A landscape with many peaks, sampled at points; each row gives a point and its height.
A climber steps from a point to whichever of its 2 nearest points has the largest rise for the distance, and stops where none of them is higher. Distance is the straight distance between rows; heights are no part of it.
nagef: [ 87 152 130 160  98 143 181 137  93 154  76 113 188  99 179 116 132 111
  96 138 119 163 114 162 167 101 134  95 148 111 136 196  72 129 139 109
 101 124 159 153 116 108 160 103 157 136 159 147 140 128]  height 1.32
kav: [147 123 146 111 118 123 157 160  98 147 138 144 155 114 158 138 112 127
 164 162 109 121 159 126  99 140  80  73 119 141  93 123 138 156  99 101
  91 125 153 105 133 146 118 100 128 106 117 118 132 147]  height 3.29
Nitob: [147 109 148 124 105 142 129 122 155 147 135 100 172 165 114 120 129 150
  89 136 140 127 147 121 127 126 142 130 144 142  97 128 138 119 100 131
 116 135  99  86 156 152 116 103  68 112 111 126 106 147]  height 4.78
gugur: [187  94 121 140 108 104 139  80  87 147 109 128 134  98  99 148 116 143
 163 171 120  80 169 141 112  89 104  78 136  88 159 176 117 140  96 141
 147  61 137 136 190 113 117 132 106 136 103 145 104 139]  height 1.07
moruv: [180 131  91 117 116 124 131 166 132 105 146 139 132  94 189 187 138 137
 141 159 143 109 125 133 128 141 125 117 101 124 158 113  61 144 150 115
  75 149 159  93  73  81 123  38 182 111  70 110 127 138]  height 2.20
nuro: [116  95 123 140 140 121 145 134 147 107 158 119 150 181  91 108 151 124
 129  66 165 121 116 184 110 131 147 142 123 199  87  82 156 166 137 149
 176 171 108  76 118 183  90 125  69  84 163 134 161 131]  height 2.27
Surog: [118 175 106 154 115 194 166 114 105 142 137 117 151 159 162 112 121 132
  38 106 138 163  81 165 145 144 145 170 136 122 111 156 136  81 152  86
 166 188 126 157  72 147 173  88 110 167 173 165 151 105]  height 3.73
Kebo: [137 120 139 119  95 144  62 135 171 135 101  75 150 145 121 145 163 132
  86 143 140 116 142 106 160  76 131 130 139 153 167 188  72 128 128 161
  74 103 115  90 179  93 104 114 123 123  98  96 111 147]  height 5.56
dage: [107 176 139 167 150 145 150 142 102 132 134 113 125 177 141 107 129 132
  62  65 136 158  78 177 106 141 100 185 134 155  98 135 182 123 142 103
 193 185 121 148 100 163 166 117 125 150 196 160 186  89]  height 3.39
faloz: [133 110 144 112 117 107 156 112 114 110 110 162 167 145 122  84 161 168
 205 116 144  98 183 147 114 125  82  65 148 166 110 131 143 145 131 156
 151 115 127  59 121 141 115 133 135  54 131 109 146 163]  height 4.69
Kidus: [127  98 124 124 131 169 123  90 124 113 145 141 126  73 102 139  96 117
 134 153 123 114 153  84 131 145 147  64 160  94 151  93 147 113  81 129
 156  84 123 121 148 110 124 111  94 137 110  85  48 146]  height 6.40
merab: [118 156 159 173 127 115 155  91  87 136 156 106 126 123  94  97 123 157
 135  84 115 114 146 173  59 103 110 138 140  87 104 105 182 158  98 122
 232  96 148 134 175 133 143 167 115 107 199 155 132  99]  height 0.91
nolud: [113 152  95  94  98 184 137 109 169 118  89 172 156 145 184 139 121 142
 114 140 136 193 109  93 166 180 155 175 138 121 133 141 100  53 195 114
  70 148 122 121  66 132 135 118 150 141 105 149 136 125]  height 3.02
mut: [ 66 119 113 122 114 113 175 149 179 157 170 143 139 158 164 136 151 173
  62 139 128 124 103 167 158 140 135 173 137 135  88 160 115 139 135 114
  77 162  96 108  84 136 114 104  48 118 121 191 164  90]  height 4.20
niz: [138  89 127 111 149  78 106  82 120 129 104  69  86  64  71 127 157 113
 144 156  65 101 142 145 130  76 127 118 129  65 160 179  74 172 120 164
 148  79 120 173 158  56  95 166 144 114 160 146 139 118]  height 0.60
dugif: [149 150 120 122 117 144  38 142 161 126 144 121  88 117 157 178 156  93
 126 126 146 131 133  77 143 108 124 161 103 161 177 103  69  97 149 150
  56 137 165 126 149  69 123 115 184 146 101  86 100 137]  height 6.29
lozu: [143 147 128 110 138  84  75 156 135 140  94 107  96 182 138 108 159 111
 115 113 151 123 121 159  99 106 109 166 129 191 142 183 124 128 171 181
  60 123 102 148 143 160 120 173 173 130 115 152 171 135]  height 2.33
Tefo: [ 91 131  97 139 131 127 112  86 132 182  87 104 125 134 131 131 126 121
  98 148 128 135 116 177 165 127 159 181 126 115 181 224 107  69 166 181
  93  81  95 201 155 102 136 165 141 193 121 154 131 133]  height 3.00
gepo: [163  97 123 152  85 132 142 100 110 131  84 107 177 105 116 127 143 155
 131 148 106 115 171 134 147  67 126  69 162 108 160 209  84 137  91 134
 133  60 140 126 175 103 136 109 111 130 112 123 113 149]  height 1.18
Rolod: [150  98 170 145 112 112 157 145  87 128 159 107 161 107 117 125 129 116
 138 126 117 116 143 166  88 125  93  73 131 144  85 118 152 192  88 100
 146 128 153 132 128 153 101 113 100 114 157 135 124 116]  height 3.04
bofe: [127 138 142 169 142  90 126 136 101 143 125  60 131 131 103  95 137 109
  69  76 119 166 107 203  97 103 110 177 145 147 100 154 168 147 118 142
 188 147 123 158 141 126 154 141 142 135 198 144 156  99]  height 3.06
Pil: [ 64 151 150 165 118 143 182 100 112 131 164 172 134 180 108 101 111 195
 119 105 151 101 133 117  95 137 130 150 154 106 100  93 195 120 104 110
 168 157 112 119 148 157 161 153  84 114 143 202 148 122]  height 5.71
lozi: [219  90 114 137 126  87  60 132 113 134 117  92 101 130 122 151 129 111
 126 139 165  76 154 141  95 116 105 139  92 157 159 149 100 156 131 158
  92 131 134 137 166  97  97 108 169 147  79 121 112 129]  height 1.97
mafom: [142 129  87 132 120 178 139  85 150 108  78 174 156 151 150 116 104 157
 103 140 152 164 140  89 167 148 162 146 155 110 145 152 109  52 155 135
 101 146 104  85 114 127 150 108 128 129 100 144 101 161]  height 2.79
gug: [ 86 150 142 109 129 131 180 155 168 144 133 161 149 149 168 120 126 151
  96 144 128 146 110 118 148 170 104 140 117 112  88 103 120 129 150  95
  96 166 102  92  76 156 116 111  98 103 110 158 151 118]  height 3.85
Nilen: [ 74 156 173 130 154 147 117 132 144 139  79 106 146 106 134  94 120 103
 139 125 110 202 127  83 174  96 126 112 163  98 135 124 102  95 148 138
 135 108 126 135 157 117 163 121 164 111 193 114 118 129]  height 2.29
diza: [147 135  96 126 117 180 189  94 138  91 168 171 158 125 131 135 112 142
  84 129 144 133 115 134 131 139 134 125 139 112  88  87 144 112  73  84
 179 177 110  85  92 157 142  69  55 121 131 134 101 123]  height 1.44
zek: [129 142  98 175 135 108 142 112  81 163 139  86 122 107 121 113 126 118
  50 115 118 142  75 222 113 128 147 183 132 128 118 170 138 128 117 111
 171 151 127 191 128  87 161 140 135 197 152 174 142  94]  height 2.76
zafi: [159  95 126  69 115 129  93 141 142 124 157 134 134 149 144 149 154 152
 195 129 158  96 215 123 100 132  97  96 132 186 144 104 137 160 115 136
 100 114 164  77 145 115  93  85 128  89  99  46 109 180]  height 1.63
kenuf: [167 154 113 106  77 142  86 125 138 145 100 113 102 158 151 135 102  98
 114 137 132 172 112  73  93 202 130 185 101 132 131  94 148  74 139 102
  97 145 148 163 121 154 130 150 145 180  83  97  78 141]  height 4.61
Pir: [135 143 129  99 102 117 180 146 139 140 136 169 166 140 181 124 122 160
 136 147 132 134 139 127 112 169  73 116 112 142  81 115 126 134 123  95
  91 148 117  59  95 151 103 102 110  89 100 120 132 150]  height 3.56
lebi: [131 139 137 128 184  77  87 136 139 122 124 129  66 153  81 115 124 122
 124 121  90 152 113 132 148 128 130 164 145 117 139 121 160  99 156 168
 152  85  81 172 161 123 151 182 151 152 163 123 152 141]  height 5.86
rigek: [ 22 106 143 142 119 122 178 138 143 164 169 163 132 139 139 125 147 175
 105 148 126  94 116 160 167 129 156 136 162 120 102 161 148 143 145 122
  90 138  98 150 128 130 148 146  68 130 138 207 176  91]  height 4.52
nera: [177 109 107  88 140 131  94 148 122  91 139 160 119 114 151 159 128 121
 201 103 166 116 201 108  92 138 106 108 139 166 152  69 145 152 132 129
 112 147 186 110 103 105 117  73 192  87 135  40 118 173]  height 1.80
duze: [ 89 154 124 122 115 166 129 134 136 131 115 163 108 119 173 127 116 108
 151 159 127 176  77  72 169 161 146 143 116 117 140 102 111  87 178 109
  67 145 136 156  93 131 153 146 159 161 114 122 133 120]  height 3.30
Piva: [ 98 156 174 119 142  90 111 168 131 147  96  80 133 145 125  89 161 102
 131 111 116 148 136 132 109  99  99 125 138 147 120 167 131 153 144 156
 101 114 125 153 148 164 124 166 157  96 162 139 176 123]  height 2.57
doti: [108 114 139 125 188 130  89 114 143 101 138 147  69 117  73 114 131 121
 153 145 104 111 119 112 176 105 140 109 146  98 155 120 131 113 140 162
 150  76  81 157 152 111 139 173 135 134 161 129 129 143]  height 6.45
zin: [155 149 124 129 157 137 169 176 137  88 104 138 161 124 158 134 121  80
 112  89 120 165  79 132 120 143  93 135  88 138 103  83 137 146 148 104
 157 185 157  97  41 166 107  65 155  78 153 105 136 121]  height 1.89
Mubo: [143 114 179 146 119 111 140  69 111 121 110 106 122 128  73  73 150 137
 201  94 104 102 183 142  96  87  99  81 144  88 149 131 157 155 121 156
 194  72 149 119 139 158  88 183 127  74 200 105 142 136]  height 4.72
mive: [ 85 135 131 121 161 159  85 130 172 142 108 120 131 113 134 117 120  98
 114 141 119 192  99 106 199 104 159 136 147 129 164 156  85  83 162 166
  92  99 109 140 168  93 154 132 151 153 171 112 122 129]  height 2.53
sosif: [165 143 114 114 160 136 131 171 168 102 109 111 145 170 159 129 135 100
 117  90 128 179  72 151 116 144 126 176 109 165 119 109 124 108 188 139
 126 167 126  96  47 170 119  94 152  95 134 131 164 134]  height 2.11
Dusu: [125 110 100 102 162 133  95 155 186  72 148 164  82 170 123 150 135 130
 143 126 142 122  88  69 132 166 161 161 144 143 131  61 188 114 146 127
 128 143 102 105  86 159 125 135  97 109  70  89 124 121]  height 5.89
kope: [149 121  75 179 114 138 191 101  97 119 154 147 147 112 149 154 127 146
  75 145 150 101  80 194 141 143 162 123 103 130 120 142 102 142 127 100
 116 160 121 124  92 137 144 102  93 161  69 197 145 100]  height 3.76
Mivut: [121 127 179 143 121  79 137 165 122 161 103  52 173 141 103  84 158  96
 124  69 128 143 145 179  98 112 109 150 131 181 101 146 145 189 122 148
 160 142 147 144 147 159 104 142 122  95 180 110 163 121]  height 2.75
tosap: [101 125 141 164  75 135 192  87 121 133 181 136 156 162 120 120 138 195
  97 120 153  89 142 146  76 113 132 127 148 132  95 126 169 153  79 114
 158 143 107 107 170 150 133 126  45 142 139 200 139 118]  height 5.32
toze: [156 155 137 103 135 120  69 143 153 126 114 109  94 155 131 123 108  87
 131 107 134 168 128  70 103 154 129 177 118 144 139  76 148  92 142 134
  98 134 123 142 162 135 121 159 138 140  99  77  95 141]  height 5.04
monam: [103 156 101 146 108 124 135 128 106 165 113 140 104 173 131 127 116 150
  90 127 131 139  84 160 119 179 150 174 119 130 119 157 176  77 172 110
 124 137 121 196  81 154 165 170 150 192 118 200 172 105]  height 4.37
Bopi: [130 151 157 122 115 115 137 143 104 175 126 123 134  90 148 133  95 121
 161 158  98 127 152  96  95 130  85  97 127  86 109 122 124 146 113 109
  86 111 158 156 165 127 143 140 156 135 140 125 115 140]  height 3.03
zed: [102 151 163 133 135 103 121 154 115 182 119  86 122 109 142 103 130 115
 125 150 106 140 116 137 121 126 117 139 120 112 112 147 112 146 138 126
  89 120 136 186 150 131 139 163 157 137 137 157 139 116]  height 2.77
ginam: [172 123 105  95 138 127 111 165 148  73 147 143 111 118 165 166 137 121
 165 125 160 111 127 109  98 153 126 143 116 146 153  66 126 152 147 129
 118 156 154  89  55 113 119  61 174  81  77  73 113 151]  height 1.99
fetu: [117 144  79 150 115 145 156 108 117 124 109 162 144 179 135 107 116 161
  77 104 152 146 101 155 137 161 155 160 146 126 121 151 164  59 152 121
 125 155 104 140  75 149 170 139 130 148 136 204 162 117]  height 4.08
tup: [165 140  97  81 108 127 157 142 160 137 145 180 166 129 193 153 100 188
 153 158 136 149 160 130 109 166  64 144 139 146 111 131 107  92 117 101
 122 137 119  17  80 129 107  62 106  88  82  75 120 163]  height 3.27
Teb: [129 173 127 133  97 155 185 134 108 147  74 102 204 142 184 112 116 126
  71 118 120 200 141 146 152 126 104 114 148 133 106 194  95  94 120  96
 129 155 146  98  99 145 151  58 149 123 175 135 126 139]  height 1.14
Kosef: [173 100 144 106 121  95  72 134 125 138 118  96 106 161 105 118 174 123
 143 127 159  63 151 144  88  85 101 142 110 177 155 173 102 165 141 179
  82 117 103 127 167 136  97 158 151 112  93 137 154 147]  height 2.14
Vobed: [126 150 120 139 134 155 194 127 131  92 168 172 141 153 130 129 115 134
  94 111 137 124  85 140 109 160 123 137  99 131  93  62 178 151  88  77
 185 186 129 104  68 181 132 101  80 119 132 141 123 105]  height 1.30
Nugos: [130 150 141 130 121 138 184 137 102 126 182 137 151 155 118 128 105 122
  98  93 143 125 121 155  76 158 105 142  95 154  91  53 196 176  71  79
 204 178 150 121 126 195 117 118  70 134 157 116 123 117]  height 1.17
Kuvu: [107 110  90 148 132 129 138 102 120 139 103 139 136 134 135 130 143 143
 103 152 153 103 111 159 178 103 159 121 132 120 160 201 100 107 152 162
  80 119  99 150 138 119 141 135 130 152  88 179 143 134]  height 3.26
Gegit: [191 105  97 158 124 159 156 114  98  90 141 121 168  88 122 144  94 108
  92 106 127 156 125 148 138 115 140  97 152 126 111 124 127 122  79  97
 182 147 147 106 115 129 136  59 102 126 155 112  91 131]  height 1.61
dom: [112 113  75 148 117 140 103 110 114 145 111 115 131  79 146 154 101  99
 112 147 124 150  89 162 172 144 186 174  75 121 175 181  91  59 179 161
  90 109 120 188 132  88 130 157 176 219 111 124 134 113]  height 2.80
rebir: [156 140 101 103 118 119 104 142 129 113 147 139 100 115 165 171 169 154
 157 160 174  72 162 128 149 120 118 117  83 137 161 140  46 140 157 126
  42 146 151 111 115  85 132  73 191 124  57 133 134 124]  height 2.37
tolob: [158 149 117 120 107 172  66 134 171 125 123 126 134  97 166 193 115  96
 109 132 129 152 136  73 138 124 137 146 123 140 170  93  65 100 137 129
  80 144 172  89 141  81 128  69 159 140 112  58  73 148]  height 6.95
Rup: [ 46 130 192 113 102 134 146 152 169 129 114  95 164 131 125 101 190 154
 122 121 106 136 149 123 174  98 127  77 149 143  90 155  98 157 116 120
 127 107 108  90 105 134  96 120 101  96 147 131 171 103]  height 1.78
Rufib: [149  85 124 149 119 145  97 113 151 121 135  90 160 136 105 148 148 138
  76 147 138 105 132 133 145 109 154 115 143 145 141 149 102 130 117 148
 113 109 100  82 154 109  96  83  82 121  92 123  97 131]  height 5.12
Laf: [139 169 167  95 149 132  56 154 153 124 144 124  86 138 143 129 155  86
 158  99 140 168 156  52 125  83 102 166 119 163 147  94  88  97 148 149
  68 134 155 133 167 108 133 174 176 125 134  87 107 140]  height 5.65
Pur: [153  92 125 135 170  82  83 159 126 106 183 109  80 134  70 139 136 103
 112 110 120  99  95 168  92 138 162 143 106 176 128  83 161 180 103 137
 173 116 106 128 130 146  96 167  96 149 119 128 133 106]  height 2.62
Nim: [122  98 129 148 160 121 116 124 142  82 200 134  98 163  57 128 131 137
 120  84 151 101 107 170  93 126 171 129 129 180 124  77 179 162  95 129
 189 129 101 101 142 171  99 168  72 143 146 164 146 105]  height 2.46
nibog: [ 76 156 170  79 141 160 146 154 143 157 137 129 130 121 134 133  93 100
 112 142 126 154 138  50 116 184 123 131 129  99 105  49 164 133 103  81
 133 141 130 137 136 173 127 124  74 144 110  74  85 135]  height 4.00
nuv: [133 146 117 156  80 128 199 131  73 144 103 125 210 135 169 113 118 143
 121 126  93 164 155 167 113 121  72  98 157 132  97 195 142 126  85  89
 157 136 162 115 140 156 159  75 130 113 167 143 153 138]  height 0.97
Zetiv: [111 132 162  87 139 138 126 139 146 150 135 107 153 162 119 117 109 120
 127 113 146 139 159  97 100 155 135 133 128 144  94  69 173 139 110 119
 141 144 109  99 151 193 104 124  61 104 111  83  99 149]  height 4.38
dumu: [ 76 145 134 155 146 104 144 149 109 177 159 144  74 147 124 124 105 146
 119 146 103 132  70 141 128 180 155 181 111 107 101 111 188 131 144  96
 162 134 128 201 116 126 170 193 117 206 125 154 143  95]  height 4.80
rif: [ 99 116 121 168 144 104 153  71  91 134 105 107 115  73  92 108 144 136
 132 151 104 111 121 165 156  63 137 118 142  50 184 194  96 139 137 144
 174  59 120 178 145  90 138 166 135 116 170 158 140 126]  height 0.51
lar: [ 71 113 160 140 128 132 136 154 142 123 139  87 137 104 112 110 184 119
  99 138 118 136 107 165 174  85 145  87 159 140 110 165 111 161 122 125
 137 105 114 132 123 125 134 117  94 114 176 151 171  92]  height 1.62
mur: [171 121  62 171 116 160 163 124 128 101 131 133 144 114 148 166 117 121
  89 145 127 126  49 172 149 160 177 160  94 120 139 136 109 106 154 105
 125 170 138 138  49 134 132 101 112 165  70 163 131 106]  height 4.03
guvu: [115 131 104 124 152  91 115 143 132 150 136 163  59 114 103 150 125 121
 160 164 120  93  81 151 178 167 156 161  85 130 145 169 131 120 169 166
  87 114 110 203 143 128 143 191 172 229 104 143 161  93]  height 2.54
savuv: [138  81 114  84  93 149 108 133 130 104 119 131 170 122 139 144 134 158
 189 135 108 140 216 118 128 100 105  50 162 166 141 156 120 126  86 116
 135  94 160  46 144  99 108  63 129  89 138  53 118 164]  height 1.45
mola: [114  91 120 124 166 159  86 107 135  73 144 164  77 108  85 126 121 125
 148 147 140  97 119  90 162 121 160  79 146 110 170  84 137 106 119 145
 149  99 105 125 120 101 120 145 122 123 108 106  90 138]  height 7.10
Lipop: [ 43 153 164  99 144 169 121 159 169 169 140 141 127 123 151 125 103 100
 121 162 118 176 102  58 169 159 151 143 132 103 118  82 124 110 144  98
  96 136 120 156 143 143 142 138 107 148 136  97 108 120]  height 3.63
dodid: [113 152 166 164 134 131 153 101  87 101 174 143 123 137  94 113  95 142
 133  78 135 118 125 161  73 138 119 115 127 125  98  54 189 175  69  93
 232 136 149 139 138 151 133 166 125 127 171 145 121  91]  height 1.02
bobo: [ 73 153 181 152 145 151 147 106 117 127  99 118 146 143 111  80 145 139
 137 100 133 160 140 114 154  95 115 105 178  88 109 141 156  97 143 127
 197 104 115 119 146 143 159 111 127  87 190 148 144 119]  height 2.05
Keded: [ 61 151 158 136 149 117 156 126 121 122 139 202 104 172 115 103 115 172
 152 142 131 100 121  89 118 169 129 126 134 107  99  87 187 129 135 115
 123 139 112 134 130 176 150 184 122 103 117 185 150 120]  height 5.26
Razol: [124 104  77 159 131 117 123 114 117 143 129 115 108  75 122 132  96 103
 103 152  99 155  68 149 165 177 199 187  87 111 148 140 128  95 146 132
 138 122 130 195 134  67 138 156 155 200 119 116 117 116]  height 2.59
lasu: [139 136 115 114 148 148 121 129 163  86  96 154 150 125 153 114 127 145
 126 128 153 176 127  93 164 114 141 129 153 139 130 113  92  84 159 142
 125 144 100  57  92 116 131  75 145  77 122 118 121 148]  height 2.55
ruf: [139 129  99 138 137 125 107 160 115  96 107 161  77 118 139 130 111 101
 157 145 127 144  55 103 153 154 145 122 109 124 145 111 135 110 163 114
 110 145 144 161  78 123 152 153 196 153 106 133 138 116]  height 3.01
Babam: [133  95 153 111  96 147 125 109 130 101 108 115 163 112 113 125 160 162
 176 146  90 105 191 117 155  78 120  24 166 120 155 170  87 131  97 127
 132  69 137  77 134  98 112 101 113 109 128  93 115 148]  height 1.31
bel: [101 144 139 161 168  78 133 118 113 161 161 140  69 148  82 112 128 153
 112 129  98 106 104 167 101 128 139 182 134 101 120 129 183 135 127 147
 185  90 105 179 163 123 155 196 130 166 145 185 164 117]  height 5.28
Buga: [197 110  61 160 101 155 116 119 118 101 118 122 117 127 131 175 101 113
 105 154 136 108  59 113 124 186 176 154  97 127 155 125 129  97 131 106
 140 154 146 139  80 124 130 106 123 171  47 121  86 104]  height 4.34
fara: [146 117  96 156 108 107 174 112  96 131 115 148 152 113 147 129 139 152
 112 163 161  91 121 166 144 114 129  84 117 128 124 167  87 143 134 126
  88 131 117 117 122 122 139 116 123 135  73 186 144 129]  height 3.50
bomut: [121 110 174 119 102 139 162  84 121 121 114 120 172 144  97  87 157 141
 225  82 103 117 201 141 115 124 106  44 155 141 109 135 162 137 100 134
 188  81 163  73 136 166  90 125  87  92 159  84 135 143]  height 5.13
ret: [211 100 104 148 126 137 122 160 119 106 102 115 157  97 131 145  79  79
 112  95 128 160 137 120 109 120 131 114 135 133 123 117 132 122  98 115
 153 159 153 121 108 115 137  69 154 124 156  83  93 156]  height 1.79
Savos: [130 151 180  73 154 124  72 157 130 115 131 122 112 142 136 110 156 107
 198  93 151 124 190  78 107  99  89 131 122 161 136  91 107 149 147 156
  77 135 156 122 170 138 108 171 150  86 131  77 120 159]  height 5.15
mab: [ 59 134 159 112 136 116 152 143 153 124 106 126 162 180 107  94 163 140
 144  55 150 167 148 139 164 118 117 138 136 174  78 103 151 137 156 146
 177 153 100  77 111 177  93 105  89  58 172 126 177 118]  height 2.09
dif: [103 139 125 122 121 119  87  90 152 169  94  95 119 106 132 120 126 105
 111 155 101 154 129 126 165  88 140 166 123  95 180 192  66  99 139 180
  85  90 126 173 199  68 129 168 162 151 132 116 111 141]  height 2.78
Gofe: [175 153 100 113 125 144 135 146 169 106  94 114 175 149 175 142 129 127
 103 115 136 175 107 138 129 120 120 150 132 147 137 143  70  90 168 135
 107 157 125  58  58 123 120  63 153  88 113 122 139 150]  height 2.34
Tilit: [129 101 114 109 161 142  89 123 134  67 134 159  80 144  96 128 117 127
 158 126 157  93 123  70 113 142 155 116 142 139 150  59 184 131 117 135
 148 121 106 108 110 145 128 156 126 108  87  87 101 143]  height 6.48
Kimu: [126 131 106 114 149 110  89 145 124 114 143 169  40 119 111 141 135 115
 180 168 140  81  96  93 165 132 132 129  86 132 149 136 112 121 168 140
  88 132 118 179 135 116 141 176 173 178  78 139 134 106]  height 2.73
Momag: [156 137 133  92 149 102  68 121 107 108 139 143  50 113  96 139 135 117
 194 138 137  54 145  76 112 117  98 130  82 109 154 118 102 143 136 140
  99 121 136 172 158 109 129 172 180 140  90 126 114 121]  height 2.56
tus: [127 108  90 149 143 137 115 148 165 112 177 141  87 164  91 163 116 136
  94 138 125 120  58 106 148 175 186 181 128 128 126  85 192 115 104 116
 162 139 105 147 101 162 134 139  63 163  95 116 108  94]  height 5.25
fimus: [ 80 138 131 171 137 105 140 101 122 181 144 124  96 174  97 119 139 169
  88 127 134  95 110 171  96 108 144 186 151 121 141 172 178 112 123 151
 145 110  90 164 169 135 161 169  94 170 134 204 158 112]  height 4.93
Mifur: [162 114  93 141 134 154 111 135 156 131 167  93 119 123 116 150 105  94
  61 140 115 135  72 100 121 176 168 179 112 122 133  96 141 128  99 110
 156 143 120 144 117 131 113 100  80 159  89  90  80 113]  height 4.77
subol: [ 71 140 140 163 107 125 167 120 105 138  98  85 172 114 141 108 167 132
  84 123 123 134 109 174 153  74 142 108 177 113 124 206 104 139 112 111
 145 108 122 159 132 110 172 113 117 132 156 154 151 105]  height 1.48
rogo: [164 147 118 129  96 148 167 135 114 158 118 138 134 149 158 133  87 120
  97 149 117 151 103 103  91 196 121 152  99 115 104 101 173 105 108  63
 126 167 150 153 100 180 146 117 117 171 100 126  92 137]  height 4.18
medu: [188 101 114 134 139  99 109 142 122 116  91 115 137  71 125 136  72  81
 140  90 104 150 157 101 107 116 127 105 131 100 112  98 140 143  91 134
 161 128 148 144 136  66 120 128 171 122 182  97  99 149]  height 1.98
vurip: [191 144 138 101 141  95  98  95  93 119 105 148  74 115 101 125 127 118
 210 124 137  77 173  95  98  64  48 129 100  84 156 159  97 134 137 163
 104 117 145 165 158 121 123 181 212 108 138 130 133 150]  height 2.38
geza: [162 127 102 125 106 137 125 123  92 137 126 165 111  78 154 178 121 127
 190 174 148  70 176  96 145 112 107  80  88 114 162 154  65 119 144 122
  60 133 168 147 167  79 150 107 181 166  76 117 115 127]  height 2.58
nuti: [198 126 116 131 138  87 117 102  91 114  81 147  94  86 112 127  78 106
 174 119 105 113 148 112 110  94 104 120 107  63 147 134 126 137 115 148
 150 116 150 176 151  74 132 179 216 123 155 137 118 142]  height 2.19
mik: [133 133 123 128 101 124 127 122 104 175 111 132 130  52 157 165  94 101
 173 173 113 111 154 114 143 114 122  98  99  87 143 157  65 127 126 133
  59 118 169 169 179  77 144 144 167 169 113 121 101 128]  height 2.74
Dimo: [150 115 153 124 149  76 122 102 107 143 142  83 120 106  89 102 107 119
 124 103  88 131 154 147  65 121 131 144 115  84 107 101 163 170  93 145
 199  91 137 159 173 103 119 169 121 100 164 139 100 130]  height 0.79
fegol: [103 143 171  73 139 121 112 126 135 106 129 164 121 150 132  87 177 159
 203 114 152  99 190  91 113 120  90  91 132 152 110 103 123 153 158 149
  90 126 108  86 138 155 103 166 132  63 121 110 141 154]  height 4.73
Pegu: [116 133 147  89 103 168  93 150 151 148 138 135 136  81 163 185 113 109
 144 159 114 144 169  66 143 118 118  77 132 136 145 103  76 137  98 120
  78 113 165  96 157  83 125  97 137 132 131  57  79 148]  height 6.20
rom: [162  86 157 121 151  97  90 169 122 122 162  79 118 111 101 127 133  88
 128 107 136 104 133 146  86 132 138 108 113 166 111  90 133 189 119 138
 134 123 131 122 121 140  82 141 102 113 128 109 123 122]  height 2.81
maf: [ 64 126 180  95 108 110 166 150 168 137 126 122 178 154 130  99 175 154
 144  84 139 137 164 134 159 136 101 108 125 169  63 118 109 161 130 123
 150 140  97  46  88 161  63 114  81  64 153 109 165 113]  height 1.94
Gadek: [161  86 127 103 175  72  91  89 117 110 137  95  74  85  74 127 128 110
 147 119  53 105 157 137  87 111 143 107  96  72 134 108 129 185 107 159
 182  93 129 166 148  78  75 191 138 103 173 142 114 131]  height 0.69
suzez: [156  80 102 119 115 162 112 125 109 132 147 139 138  65 141 184  91 115
 156 173 106 111 173  99 133 135 127  46 147 114 158 122 108 132  74 116
 115  95 163 113 152  78 111  75 113 147 108  86  76 144]  height 5.84
dafo: [ 55 119 154 118 140 133 157 111 128 132 152 188 102 129 110 107 153 171
 166 166 122  68 134 113 162 125 134  84 148  89 119 132 142 144 140 131
 100 109 100 130 129 146 134 174  92  88 121 205 156 115]  height 4.87

Two climbers start at each pair of points below. Name the first point that both come to, or write -.
Lipop / kav -> -
nuv / Bopi -> kav
Teb / ret -> -
nera / tup -> Pir

Call two points neighbours if one is among the 2 nearest of the other. Go from one point of each pair to the other, from neighbour to neighbour, staying as high as possible. Name the lowest point that can't be avoided.
mola / tolob -> suzez
Kebo / Pil -> Nitob
bomut / bel -> faloz

For each start below, name every point that the climber comes to, in order.
merab -> dodid, Nugos, Vobed, diza, Gegit, ret, medu, nuti, vurip, Momag, Kimu
Kuvu -> fara, kope, mur, Buga, Mifur, tus, Dusu, Tilit, mola
nuro -> Nim, Pur, rom, Rolod, kav, Pir, gug, mut, rigek, dafo, Keded, Pil
rif -> subol, lar, Rup, maf, mab, nuro, Nim, Pur, rom, Rolod, kav, Pir, gug, mut, rigek, dafo, Keded, Pil
